Points, in no order, along strands that fork and pass close to each other.
(in the rows, 128 means zero)
Points whose rows are less than 123 apart are linked; no others are. Some points are linked to none.
febig: [173  68 137 131 162 141 171 113 155  82 157 100 104  69  78 100 102 118
 154 130  88 156 122 120 153  73 138 157 112 155  80 112 157 121 139  93
 152 108 140]
pamed: [112  86  82 130 112 170 118  55 165 172 103  79 141 140 181 111 107 191
 171 104 122 161 151 157 150 119 109 169 172  70 140  91 174 121 151 100
 122 137 109]
faki: [106 148 146 167 132 112 154 185  92 130 152 171 120 107 142 145 118  53
 103 126 137 104 132 110 107 158 145  65  99 175 118  92  74 106 133 125
 123 135 104]
kadiv: [136 114  99 170 104 123 142 179 153 109  94 143  84  58 149 136 155  71
 148 140  98 105 123  70 134 138 156 111 109 187 109  63 108  89 141 126
 110 124 122]
kereg: [ 84 109 142 146 151 164 150 125 118 150 132 168 137 122 167 136  80 114
 118 118 109 122 153 133 144 134 138 145 145  77 129  96 137 146 174  92
  84 135 126]
relid: [161  81 148 145 165 137 164 147 169  76 158 146  86  50  84  98 140  90
 145 137  88 147 125  95 149  86 154 159  99 173  57  98 128 119 117 109
 124  96 113]
Puna: [127 164 175 127 167 121 134 168  80 138 169 181 110 160 101 117  95  89
  84 125 156 102 116 127 130 115 129 100 119 126 125 156  88 169  96 153
 128 119 106]
vitak: [ 96 100 170 162 139 151 122  96 122 141 138 139 203 161 168 150 113 112
 111 108 138 156 137 130 115 172 126 131 124 103 151 158 114 103 135  93
 107 126 149]
Daga: [105 142 188 123 189 164 134 159  72 123 167 208 152 179 141 117  93 108
  85 111 114 102 136 152 114 125 155 101 115  90 110 166  71 199 150 140
 105 106 127]
dasa: [ 93 110 165 149 134 109 124  29 147 149 118  83 176 169 139 154 116 124
 114 106 185 190 110 136 125 147  89 152 139  98 143 132 107  91  90 104
 142 137 103]
Kem: [101  80 136 167 140 114 185  93 175 136 133 113 110  65 137 138 102  66
 134 138 147 123 118  92 159 120 127 134 108 149 114  83 108  83 124 102
 110 136  97]
Lifi: [132 102 110 165 118 138 129 192 180 114 110 184  97  63 171 118 181  78
 133 134  95 131 126  41 125 177 146 135 133 182 102  82 103 100 126 123
  96  96 106]
Zafu: [113 166 150 137 131 117 112 168  63 137 132 169 159 165 130 135  96  91
  98 114 148 106 127 148  90 138 143  63  89 135 147 150  87 125 129 151
 142 133 131]
Mazot: [138 182  70 126  48 108 122 182  93 112  73  84  87 119 111 147 149 128
 151 161 110  95 117 137  94  96 143  88  84 186 148 112 155 114 150 165
 145 162 151]
nagu: [105 153 106 133  77 142  96  53  93 169  75  63 171 186 127 148 122 192
 117  92 158 162 126 188 105 136  84 120 141  85 127 115 151 114 131 164
 158 131 151]
Vos: [116 111 138 153 130 114 123 157 172 119 144 158 139  88 148 150 160  79
 118 136 153 154 135  79 118 176 124 141 120 160 119 127  96  75  98 107
 110 107 111]
zedi: [113 153  70 104  76 165 131 106  90 154 112 107 118 126 120 114 116 187
 133 125 130 101 142 186 156  85 139 112 130  82 110  96 205 144 175 164
 123 154 134]
kizo: [125 118  55  91 123 160 141 114 182 153 101 148  77 118 138  91 128 204
 181 149 108  72 132 151 174 102 144 162 156  79 119  85 176 154 151 140
 102 132 117]
zuzud: [190 120 152  65 189 134 108 166 131  75 184 154 115 127  80 129 173 157
 109 116  93 145 136 110 144 121 134 163 155 120 103 181 144 180 121 114
 140 111 146]
zito: [160 132 144  74 175 125  90 141 149 119 152 139 110 172  98 114 176 199
 110 123 122 109 130 138 150 138 110 167 183  84 141 189 155 192  89 127
 126 108 146]
raf: [107 153 174 161 142 132 141 162 133 108 201 188 176 107 127 165 146  55
  87 123 155 158 124 120 102 180 144  91  74 165  89 128  76 108 103 115
 128 114 114]
Vogo: [106  96 102 121 109 169 129  82 129 147 115 107 143 133 154 122  88 167
 144 117 123 150 147 167 155  96 134 144 146  76 123  92 196 125 178 101
 125 158 131]
zos: [ 92 156 132 113 130 171 135 101  57 144 129 158 172 162 152 120  73 146
 106 113 123 117 145 197 134 103 134  89 117  59 138 132 140 156 180 136
 125 149 154]
zili: [124 103  98 143  91  94  75 110 176 144  60  91 145 129 183 148 169 149
 154 118 157 149 135  96  98 192  93 157 166 144 179 141 116  71 107 136
 129 119 106]
monof: [ 94 141 143 128 146 122 127 161 118 176 116 204 103 144 167 109 117  89
 113 122 150  80 139  96 114 168 129 113 150 113 149 129  77 147 108 141
  84 109 104]
kud: [106 156 135 137 134 146 120 154  68 146 119 167 162 146 150 137 102 120
 100 110 121  87 137 163  91 150 152  78 108 109 169 140 111 147 170 140
 114 130 151]
fik: [127 124 176 130 146 150  93 106  95 127 138 152 197 192 123 141 116 156
  93 112 131 140 124 151 105 150 136 124 119  81 150 209 117 165 131 121
 120 121 168]
tedi: [133 143 185 136 152 138 116 172 125  86 196 193 169 117 112 157 169  83
  79 129 119 178 138 109  92 167 139 118  74 162  92 157  92 140 102 125
 134  87 132]
taka: [137 102 119 134 126  82 118 121 194 141  97 130 101  96 136 114 161 116
 162 150 158 140 119  64 127 150  96 170 151 161 153 153 103  88  69 123
 129  93  85]
nedo: [144 146 107  87 148 134 120 154 164 140 108 166  67 132 112  97 131 172
 155 155  98  71 120 108 164 125 135 166 163 105 120 120 142 178 119 140
 101 108 111]
selu: [143 164 136 141 132 141 100 206  79  98 128 184 160 142 136 148 159 108
  97 133  94 110 138 119  79 170 169  73  78 172 138 144 109 162 164 148
 107 116 164]
Bidiz: [ 72 108 129 163 103 112 147  12 142 181  87  47 137 140 137 150 102 141
 141 108 186 142 112 141 144 119  77 130 126  93 152  81 118 101 110 137
 126 163  91]
Mazi: [146 104 164 139 164 147 154 159 155  95 181 174 100  72 111 118 157  84
 112 146 100 164 131  79 133 137 145 159 120 164  65 113 109 128 107 109
 115  82 100]
Donel: [ 88 122 172 136 165 118 120 107 123 174 141 149 147 156 146 129 100 101
 100 127 177 136 118 126 118 147 109 128 135 106 165 156 102 117  91 132
 108 130 106]
Mupa: [174 150 104  69 109 143  92 131 101  99 142  97 130 162  94 125 149 209
 120 117  99 140 136 164 133 107 121 123 154 106 132 150 197 179 152 147
 158 141 184]
lom: [ 94 110 156 145 154 183 118 102 102 148 117 179 181 182 178 129 100 134
 127 123 116 106 145 151 118 161 152 125 125  63 174 169  96 160 158 123
  73 135 155]
bol: [116 123 125 106 140 182 106  88 126 140 108 139 183 180 168 128 122 218
 121 112 104 125 149 184 133 149 147 148 144  65 153 155 166 176 172 128
  98 127 175]
nit: [108 101 162 140 154 122 109  74 166 166 132 125 158 169 136 130 120 134
 116 117 174 172 122 118 112 155  94 161 147  81 146 169 110  99  84 110
 115 117 102]
pagu: [133 164 101 113  94 124 139 170  98 149  99 136  75  98 115 116 117 128
 129 152 119  70 116 124 133  99 140 111 118 132 138 110 142 135 139 171
 120 128 115]
nosaz: [162  97 121 128 140  84 137 150 193 109 107 122  72  81 120  84 170 116
 182 152 127 140 115  78 131 104  99 165 133 189 124 154 119 102  90 117
 137  98 111]
tig: [132  87 147 135 160 138 141 132 194 119 169 162 127  71 132 131 154  98
 142 141 134 173 140  75 133 154 126 172 139 153 102 145 104  97 104  90
 125  85  92]
vus: [116 173 103  77 129 168 128 150  83 144 117 160 129 157 132 115 131 190
 100 135 117  65 151 178 141 117 166 103 139  80 129 128 161 183 171 167
  96 129 151]
Zadin: [ 77 162 183 148 134 117 108  49  88 174 114  95 195 205 117 135  89 140
  99 103 184 157 101 182 118 136  81 108 124  77 142 149  93 125  98 157
 148 143 127]
safev: [123 104 132 177 121 108 183 106 150  97 141  94 123  60 111 142 108  67
 131 136 134 122 108 119 154  91 146 113  77 181  97  63 122  79 138 109
 128 141 126]
neti: [133 184  97  99  98 159 101 148  66 136  93 128 158 157 127 127 134 188
  92 122 120  85 139 185 119 121 147  89 122 104 160 156 161 163 170 178
 124 140 156]
Mek: [159 159 128  63 163 150 107 129  95 100 150 132 138 169  95 132 143 203
  95 120  92 103 140 169 145 114 145 123 156  89 121 168 173 205 147 146
 129 138 176]
popon: [104 127 105 150  74  85 129 102 144 158  72  96 100 112 147 138 129 116
 148 143 161 100 110 106 120 146 106 115 127 158 168 113 115  84  95 147
 132 145 108]
kan: [113 156 135 132 108 121 127  99  86 151 129  96 130 147 107 137  81 117
 105 134 155 124 113 147 131  98 117  91 113 119 131 124 142 115 125 144
 155 146 125]
limok: [167 140 162 115 146 117 136 149 160  70 198 141 130  92  83 152 188  86
 121 144 120 179 126 101 116 134 121 147  97 186  81 165 100 106  84 103
 161 100 119]
mak: [158 159 120  68 151 131 108 135 156 125 147 108  79 159  79  91 166 194
 141 148 114  72 119 145 172 116 108 164 181  89 139 158 158 170  84 149
 135 120 131]
Nik: [179  97  72  80 159 156 109 167 151  85 130 139 133 117 154 132 154 190
 159 117  64 140 146 115 148 147 175 167 166 117 109 113 168 166 194 114
 120 128 162]
Sezur: [135 129 117 170  99  86 157 157 165 108  92 109  95  71 138 140 159  62
 162 149 135 108 110  89 122 120 134 122  81 225 118  94  88  75 116 121
 117 139 129]
kir: [ 91 169 100 113 128 163 135 152  90 163  98 189 112 128 166 118 112 166
 127 127 117  50 149 168 141 138 159 104 142  83 143 101 137 175 178 162
  79 140 131]
muk: [148 174  92  88 106 143 110 211  89 131  89 161  85 125 132 127 153 147
 110 145  96  75 134 119 122 125 154 111 138 137 137 113 140 166 162 172
  99 129 138]
nure: [157  81 156  99 161 122 125  96 169 116 181 109 108 133  76 102 141 160
 148 118 132 182 129 129 150 102  95 181 170  95 120 177 135 129  77 102
 152 111 106]
vusu: [102 167 158 140 126 117 136 123  64 134 157 126 166 153 105 150  80  82
 103 117 164 123 113 160 109 101 131  57  98 135 134 124 108 114 141 145
 167 156 122]
vagu: [191 135  94  96  97 132 104 157 115  83 135  66 114 141 110 135 159 182
 139 116  95 164 128 147 117 119 121 131 140 147 143 151 176 142 160 129
 178 137 175]
keko: [122 119  96 157  51  83 142  65 130 112  72  28 147 104 119 162 120 124
 170 109 152 140 120 154 128 105 118 126 112 174 114  73 132  87 142 133
 170 161 136]
dat: [150 154 175 107 132 120  96  92  92 112 141 114 187 203 106 145 131 157
  87 101 128 167 116 156 104 137 113 121 126 102 139 201 142 161 106 122
 167 118 172]
feve: [140 118 162 131 141 112 129 119 158 104 181 145 163 120 103 165 156  89
  96 124 152 184 135 105 105 153 114 153 111 155 109 174 111  96  77 110
 148  98 118]
pon: [162 140 171 117 148 127  99 179 139  81 167 176 170 122 118 160 199 122
 101 123 110 170 140 109  80 175 138 131 104 162 122 194 111 143 115 117
 126  98 164]
moz: [ 95 134 190 146 163 105 130 131 111 143 166 188 163 164 140 135 110  78
  96 117 183 138 121 141  99 163 126  96  99 129 145 174  64 114  85 145
 127 126 112]
mef: [132 150 131  94 133 132  91 123 138 155 116 111 123 180 120 106 149 193
 102 127 133 108 124 147 131 156 111 153 173  82 156 173 144 157  94 147
 118 117 140]
pifom: [131 128 118 156 116 111 115 187 173 129 111 182 113  87 174 148 188  88
 136 147 137 135 138  43  95 186 118 147 139 186 137 129  93  94 112 125
 102  92 118]
lim: [ 75 139 164 150 139  96 147  52 118 166 128  69 147 170 115 145  90 104
 116 122 211 142  90 152 137 110  86 114 132  98 139 121  88 102  69 161
 140 162  89]
bep: [ 92  84  92 148 121 125 136  99 185 170  84 126  91  90 175 113 109 125
 177 140 138 102 128  90 150 145 118 153 160 109 160  79 129  95 132 105
  90 132 105]
nira: [146 115 156 136 146 136 162 144 117 118 153 136  89  91  82 109 108  87
 122 146 119 116 104 103 146  86 151 117 104 149  94 115 123 131 120 130
 121 127 103]
Nagef: [104 162 144 159 132  82 158 158  89 129 164 147 137 132 128 139  97  45
 108 120 179  98 118 130 110 133 124  51  92 180 142 101  54 103 110 150
 157 171 101]
kaguv: [125 162 140 144 142 141 131 201  65 124 145 192 128 116 146 131 144  84
  89 125 105  99 133 113 101 159 163  66  97 161 119  99  92 147 147 148
 113 115 126]
ginas: [150 102  99  99 110 176 134 106 110 114 137 108 168 122 136 126 101 172
 137 104  94 168 144 155 143 103 144 149 146 103 102 102 210 150 201  98
 148 153 165]
zamir: [ 80 132 126 136 107 149 155  58  68 145 149 101 167 143 129 140  60 109
 101 125 139 151 128 175 149  80 116  89 104  89 117  93 168 123 174 118
 166 162 143]
Moli: [ 81  55 111 170 149 133 172  75 191 151 124 111  85  75 159 119  96  90
 156 141 141 126 136  93 154 116 122 154 139 116 147  64 126  98 137  79
  97 135  93]
noz: [ 76 127 146 136 128 159 133  66 119 172 122 107 154 157 148 131  88 143
 113 110 156 152 135 165 130 123 109 131 139  69 156 116 144 116 142 115
 108 144 120]
rogif: [129 167 138 135 111  83 155 180 115 136 127 163  61 111 118 116 134  60
 121 152 150  81 105  85 111 116 115  91 103 193 124 121  74 124  93 163
 121 124 104]
Kotop: [142 167 147 125 142 116 141 194  73 122 157 159  86 131  97 130 125  74
 107 142 127  93 112 122 114 101 132  83  94 162 108 130 101 140 104 162
 130 128 109]
Ledup: [ 64 113 143 140 156 139 136 138 132 187 109 196 100 127 196 109  99  98
 126 115 128  91 146  98 135 175 125 120 143  93 153  97  83 131 142 115
  65 130 110]
Bopet: [149 127 147 104 152 109 131 157 185 129 138 178  62  97  92  90 154 119
 151 157 129 119 113  64 138 118 114 170 153 148 120 161 102 146  72 131
 107  86 103]
Nazo: [141  88  92 173 106 127 111 140 177 101 125  97 159  93 180 156 147 110
 144 119 118 167 146 109 119 175 131 141 144 167 128 104 145  57 146  75
 132 121 138]
zuzo: [107 121 135 119 156 147 147  74 180 185 142 125 109 172 115  87 112 169
 153 144 139 102 130 149 168 109 100 175 177  58 133 114 145 151  84 106
  97 131  89]
lida: [152 129 120 159 111 134 121 181 123  84 150 141 151 111 128 166 151 101
 104 126 106 153 135 100 103 150 154 110 106 168 100 108 140  97 150  95
 133 119 139]
Kadat: [105 102 162 149 137 100 156  45 152 140 134  73 122 137  94 130  94 104
 128 140 185 146 104 121 147  99  96 137 123 116 133 126 113 104  76 127
 144 136  90]
tidat: [ 95 144 174 177 146 131 142 176 112 108 171 207 130 103 157 136 138  49
  87 109 131 136 139 117  95 196 148  74  85 172  98  98  55 126 120 130
 111 112 107]
ketus: [174  99  81 108 143 154 121 191 137  94 119 155 109  99 154 122 159 152
 150 121  39 122 145  87 137 153 190 155 148 141  91  75 153 161 187 122
 113 123 137]
zuz: [ 83 147 160 113 166 167 124 112 100 163 125 176 157 196 154 109  87 149
 106 130 145  96 142 178 145 129 128 114 134  54 155 159 114 175 126 138
  84 132 137]
Sem: [134 120 137 134 121 136 129 111 119 131 137 107 130 125 120 138  95 121
 117 132 129 141 128 130 134 119 131 138 130 115 127 122 147 112 137 112
 138 140 132]
zovet: [144 125  84 122  56 136 112 105 113 111  99  60 143 113 138 145 120 170
 145 110 116 152 137 157 109 112 126 127 122 140 128 100 192 104 173 126
 176 148 155]
Daso: [118  80  88 168  99 111 104 109 190 135  96  92 152 108 195 154 149 124
 157 124 145 156 143  80 114 188 112 163 152 159 155 113 113  52 127 101
 133 123 107]
bobo: [134 107 150 113 166 139 121  61 168 144 164 101 114 168  88  93 112 176
 139 124 131 147 116 151 164 102  96 174 174  57 120 155 152 143  89  99
 134 122  99]
Podim: [ 98 182  85 119  71 141 125 133  53 165 104 116 139 143 120 116 117 149
  99 120 143  82 142 191 116 102 134  73 109 107 152 120 166 131 173 183
 131 148 142]
gubup: [112 156 147 144 104  77 122 138 112 139 122 124 131 133 127 155 138  74
 119 142 178 125 121 109 106 156 112 101 106 165 149 143  86  92  79 147
 139 147 108]
gadel: [148 152 135 106 142 136  88 188  85 113 122 169 149 146 123 141 146 144
  99 136  93 108 139 124  95 146 155 104 116 135 143 158 135 183 145 150
 106 115 161]
Punu: [104 157 181 140 130 100 125  79  92 149 143  97 155 188  91 142  94 112
  96 117 183 165 100 158 130 116  98 108 118 101 130 165 100 116  75 146
 166 140 114]
ginet: [162 152 144  89 143 129 125 160 112 113 152 134  79 145  69 107 143 149
 118 148 114  94 115 126 154 103 121 144 155 115 121 168 140 168  96 149
 127 121 131]
rul: [125 136 130 161 107  89 140 146 124 116 128 108 115 101 118 152 128  69
 126 147 154 114 112 106 121 119 126 109  99 183 124 113 110  85 106 125
 133 149 115]
fisul: [104 145 181 137 125 121  97  60 102 138 108 100 203 210 115 141 114 152
  98  99 148 184 107 178 101 149  93 120 119  75 141 177 128 135 107 129
 162 134 155]
bapu: [ 77 161 120 134 117 181 117  88  59 161 104 155 185 185 172 106  98 149
 112 105 138  89 130 214 107 126 136  70 109  59 183 155 100 136 167 156
 112 148 153]
mot: [119 134 171 117 177 124 137 135 123 165 158 169  95 149  93  97 104 106
  99 153 157 102 109 111 151 113 113 130 150  99 124 151 108 156  90 131
 107 109  98]
Setu: [182  99 140  89 195 137 131 159 163  83 181 172  99  95 103 113 161 141
 135 126  74 145 132  83 156 133 146 177 146 130  80 142 130 179 128 113
 116  98 120]
golar: [ 89 108 161 166 117  93 134  50 137 127 145  86 211 146 147 178 111  87
 111 104 181 191 122 127 113 152 105 119 112 125 127 124 109  75 108 100
 146 159 124]
far: [151  57 107 146 144 103 125  80 203 133 111  66 112 109 137  98 137 163
 185 125 141 177 134 114 141 120 101 183 168 136 138 150 115  96  84 104
 153 103  98]
Zin: [148 101 127 105 139 147 132 129 141 121 147 132 105 114 104 114 115 136
 140 130 100 121 122 113 151 109 144 168 151 110 105 128 159 147 141 110
 126 126 120]
vir: [190 141  73 105  93 133  99 197 110  72 114  88 144 132 137 158 180 165
 144 124  66 163 137 113  97 134 138 120 116 178 127 134 166 123 178 118
 164 139 179]
kasa: [199 122  70 114 115 139 108 211 150  69 107 100 113 102 155 129 203 142
 159 136  63 153 135  88 117 128 141 139 125 191 116 120 137 116 167 118
 147 125 160]
Kozo: [ 99 147 112 121 137 170 125 163  79 142 100 188 155 145 170 132 112 148
 112 116  92  65 154 155 105 169 181  94 120 101 158 128 111 182 202 155
  80 134 157]
zifa: [120 137 134 179 113 116 185 106 110  95 161  81 152  87  95 162  97  52
 120 132 132 127 115 141 140  85 146  78  64 176  84  60 121  95 153 108
 149 175 145]
pomob: [132 115 128 119 130 114  93 134 164 154 110 149 116 125 157 125 156 140
 134 141 151 131 126  85 120 165 109 157 163 130 170 158 122 113  86 135
 114  98 110]
disug: [127 121  52  99 106 173 138 136 127 142 103 134 103 110 142 110 120 184
 156 134  92  86 145 159 159  96 157 136 130  89 102  81 192 143 189 147
 107 153 130]
sos: [166 151 158  75 151 125  97 154 100  91 168 135 119 161  70 145 153 166
  96 126  97 137 122 135 135 111 121 126 142 110 130 192 152 186 121 141
 145 125 163]
topa: [189  91 106 118 136 106 132 128 166  82 135  65  82  99 101  90 146 168
 183 119 100 161 132 130 138  88 117 166 146 149 126 159 136 121 112 116
 170 122 145]
buziz: [120 138 169 144 132  77 174 141 147 119 154 163  88  84 103 133 138  49
 130 155 180 108  97  82 126 119 118 115  92 188 119 127  59 108  61 150
 117 122  96]
ber: [162  98  82  77 160 150  96 137 164 131 121 120 132 146 169 114 136 207
 158 114  99 140 154 128 153 148 144 175 181  90 139 138 167 161 156 104
 122 125 143]
Med: [115 180  68 127  49 121 120 160  65 152  74 110 102 118 140 137 139 142
 129 148 127  81 137 164 110 114 135  75 103 146 167  99 163 108 169 176
 125 166 135]
led: [109 105 117 162  79  98 140  46 129 146  95  46 153 120 137 170 101 132
 139 113 165 143 117 137 131 122 107 121 124 129 134  86 131  89 128 127
 151 158 113]
Dib: [120  69 117 137 145 182 113 107 157 130 122 135 179 133 201 139 105 159
 144 114  86 158 164 145 133 155 143 165 153  92 132 110 174 128 197  70
 110 131 155]
pes: [146 170 115 106  95 134 108 154  56 110 137 121 158 150 100 146 117 152
  96 129 101 132 139 152 117 103 148  91 109 128 116 125 177 161 161 136
 152 136 178]
taza: [102 167 168 143 132  79 121 162 114 139 151 182 151 148 136 147 149  60
 108 130 190 135 125 115  78 181 124 100  92 173 144 171  53 104  68 152
 129 123 102]
Vov: [153 168 142 102 151 123 103 199  90 127 136 183 102 154 117 124 153 131
  91 149 124  88 124 106 100 143 136 103 136 132 147 176 104 176 110 156
 111 100 135]
sasov: [161 103  76 145  71 118 113 108 137  88 122  52 147 115 146 149 141 148
 164 110 122 193 136 136 109 137 122 138 136 173 118 116 158  81 161 101
 187 126 153]
nirid: [ 74 171 126 102 153 175 129 102 119 182 118 162 141 180 157  98 106 183
 123 128 137  78 145 196 157 134 129 139 145  38 148 121 146 166 140 148
  79 143 123]
Koso: [149 147  86 160  58  90 119 165 136 101  97  83 140 112 143 172 168  99
 158 136 121 139 133 114  95 136 132 118 107 205 126 112 130  81 130 108
 151 154 140]
nabu: [162 109 126  99 165 144 112 167 145 114 140 170 117 118 126 136 153 145
 122 127  90 118 132  91 132 158 151 160 163 121 107 135 135 166 141 111
 106 105 123]
toko: [175  91 119 107 170 108 151 141 192 103 125  95  72  88  84  58 124 173
 187 132  92 129 122 130 156  78 127 172 151 134 116 141 148 139  98 103
 147  99 129]
gen: [103 136 126 156 101 117 172  67  93 113 148  82 163 115 100 155  76  74
 107 125 134 153 114 159 153  83 136  81  82 143  94  81 163 109 183 115
 180 166 150]
dute: [111 154 157 112 164 166 138 144  66 145 162 164 156 161 130 120  79 120
  84 118 101 113 139 163 139  99 146 100 110  80 125 133 131 177 159 135
 120 121 133]
zod: [135 179 151 101 115  94 106 185 118 138 132 169  75 154 112 128 161 110
 104 155 153  98 111  95 111 137 109 128 134 158 153 189  96 148  66 162
 120 106 120]
lik: [109 130 145 162  87  68 139  46 120 115 126  60 203 150 106 181 119  87
 131 110 191 171 119 131 127 138 106 126 110 154 110 102  94 100 104 120
 177 167 124]
dofo: [156  86 131 129 147 121 171  93 167 107 120  69  99  70  82  79  72 130
 167 128 110 133 115 149 154  39 138 149 113 142 100  96 166 120 144 105
 143 126 134]
gok: [131  98 144 149 137 168 166 132 112 112 168 136 116  97 104 136  96  83
 115 141  96 125 126 125 149  96 154 120 115 130  70  86 140 126 157 104
 117 132 118]
Mirim: [ 79 171 139 142  99 136 109  38  77 175  78  84 179 202 132 134 102 162
 108 103 181 153 107 199 105 130  78  82 118  78 147 122 124 120 125 166
 158 145 135]
mipa: [147 132 102 124 121 125  89 211 123 122  89 169 124 113 178 142 170 133
 130 144  90  96 137  77 102 174 144 128 131 161 140 124 127 144 159 147
  89 121 147]
Rokid: [115 135 118 177  55  62 143  61 117  99 116  37 189 120  96 176 123  85
 141 114 168 150 117 138 144 118 126 102  88 177 106  72 105  92 132 123
 179 186 144]
sumil: [149 107 130 149 100 115 150  86 121  89 151  73 153 111  93 146 113  98
 133 120 129 179 120 135 135  98 132 121 103 172  89 106 164  95 138  87
 183 140 143]
Buke: [100 175 150 143 133  77 151 122  76 129 177 116 134 145  82 134  77  52
 112 117 179 105 103 149 128  87 131  59  81 162 123 116  72 112 105 153
 185 173 108]
Pok: [175 116  94 121 123 153 131 201 131  87 115 131  97  82 132 121 176 126
 134 141  53 127 124  85 128 124 168 129 115 175  94  79 139 123 162 125
 119 121 138]
toz: [130  97 153 148 126  98 138  71 156 106 161  97 182 128 120 164 131  98
 121 108 170 204 129 116 121 146  99 151 124 145 109 150 126  83  98  95
 163 121 119]
mimeb: [112 117 188 126 174 164 119 119  98 132 145 200 177 185 137 122 108 123
 105 128 126 121 141 146 111 154 163 121 114  91 156 202  70 179 134 133
  94 114 144]
Lesuf: [183 113 115  97 149 107 132 178 183  92 114 139  62  86 106  77 181 139
 170 149  88 118 114  72 136 108 114 169 151 164 116 153 115 141 102 121
 122  93 128]
fafub: [187  83 142 121 159  98 138 112 167  85 177  89 105  99  83 100 150 147
 166 112 127 201 134 115 140  96  97 178 147 144 108 186 127 115  91 103
 181 110 115]
nog: [137  84 106 135 108 131 116  64 166 147 109  59 122 128 143 108 118 173
 169 122 137 162 127 134 136 123  98 166 170 106 139 118 143 115 123 118
 143 121 104]
matok: [ 70 122 117 158 124 141 133 135 114 181  91 163 142 119 203 130  99 116
 126 116 121  88 153 133 110 179 129 109 122  91 185 102 106 101 172 118
  69 137 137]
femit: [127  71 133 150 135  92 149  75 177 134 118  71 118 107 114 126 129 119
 154 134 162 154 120 109 139 120 106 162 134 142 133 139 117  92  82 115
 147 120  89]
ganag: [132 118 165 102 172 116 132 145 145 140 164 184 105 120 108 120 149 110
 115 145 150 141 115  88 136 132 115 161 140 121 120 172 113 153  70 124
 110  94  98]
nuli: [148 135 128 104 125 105  72 131 147 135 109 119 128 176 134 126 176 168
 116 127 148 142 126 126 109 160  98 161 164 129 171 193 124 124  67 143
 125 101 123]
gopuv: [170 124 133 112 152 124 109 184 144  80 175 151 131 106  99 136 179 113
 119 135  96 171 140  92 105 138 121 149 118 172 103 162 129 136 121 113
 140 102 140]
pudu: [114 142 126 101 164 144 148 102 176 176 132 157  72 155 112  91 112 175
 156 156 114  66 121 138 186 117 129 164 171  60 118 108 149 172 110 131
  99 111 100]
kosud: [180 118 103 122 119 105 135 177 160  86  82  84  65  84 113  93 152 127
 172 150  91 123 106 107 123  81 139 146 119 183 135 123 140 110 133 130
 144 122 145]
Tavo: [112 149 127 127 126 124 143 158  98 159 110 161  93 121 138 117 107  95
 121 139 148  78 119 111 132 127 135 101 131 132 154 113 105 133 122 150
 116 131 103]
riru: [149 179  89  80 113 119 119 187 137 136  88 161  60 126 114  93 152 155
 134 166  95  55 123 103 153 119 135 133 165 133 138 130 138 176 120 175
  96 123 137]
Sel: [ 54 111 120 148 107 162 134  87 107 180  98 137 164 133 205 130  95 145
 130  96 125 120 165 167 117 157 115 122 125  74 184 106 138 110 183 115
  76 160 150]
tilek: [ 81 152  81 103 106 174 134 100 101 181 110 140 129 146 168 107 119 190
 124 123 145  80 154 193 150 107 126 117 141  45 130 102 177 143 163 154
  95 151 118]
Bubol: [126 132  73 123  51 140 108  82 111 134  81  49 137 139 129 138 131 211
 147 108 147 150 127 179 108 120  95 126 151 107 123 104 177 112 142 161
 174 137 147]
fali: [141 101 152 132 142 113 168 109 151 117 120 100  82  87  64 108  79 117
 140 151 126 103 113 134 152  56 136 134 114 150 108 121 149 125  97 119
 131 115 120]
Zatu: [116  94  89 125 134 141 141 105 191 169  86 125  73  93 142  87 105 151
 179 145 120  90 136 118 160 109 133 154 165  99 131  87 155 137 134 114
 102 131 105]
Dup: [167 110  96 104 151 114 119 126 206 124 100  94  57 108  92  42 147 202
 206 127 104 112 121 151 170  97 114 181 174 119 135 132 151 152 105 143
 147 104 131]
vafa: [167 114  90 159  94 102 124 136 157  83 127  81 150  94 143 147 157 104
 168 121 119 175 130 106 114 132 130 141 122 202 113 121 134  62 136  98
 154 136 144]
Kar: [149 160  74 131  55 108 112 196 132 115  61  90  83 105 153 149 175 116
 164 154 102 107 118 100  96 128 131 113 103 189 151 107 140  94 143 135
 132 140 137]
gagod: [134 106 127 122 147 183 162 131 105  99 153 138 125  95 125 127  85 115
 120 130  58 134 143 129 164  86 178 144 118 110  60  58 164 157 197  95
 122 134 135]

Follow the links from the first point to the second, and from the first to the third. Name the last point that the two ways share.
Mek; fik; Rokid -> vusu
Nagef; kadiv; Bidiz -> golar
Kem; nog; zovet -> Zadin
Moli; dute; kud -> mimeb
Sem; lim; pifom -> vusu
safev; Med; bapu -> mimeb
taza; Bidiz; mak -> golar
ber; rogif; kir -> sos

A fork is a point with three links, a tip a point with one. Leave the first point through the second and follow the links. Name the first fork or tip that comes.
Sel; matok -> Dup
Kotop; Puna -> sos
bobo; zuzo -> Sel
zamir; gen -> mimeb
nira; fali -> golar

A fork is a point with three links. Follow the links from the first point to the second and name the forks in between, in order.
nira; keko -> golar
Kozo; zovet -> vafa
femit; zamir -> Zadin > mimeb
Mazi; gadel -> golar > faki
kaguv; febig -> faki > golar
pon; femit -> faki > vusu > vafa > Zadin
Vov; Mek -> faki > vusu > sos
Mek; zovet -> sos > vusu > vafa
selu; Mazot -> faki > vusu
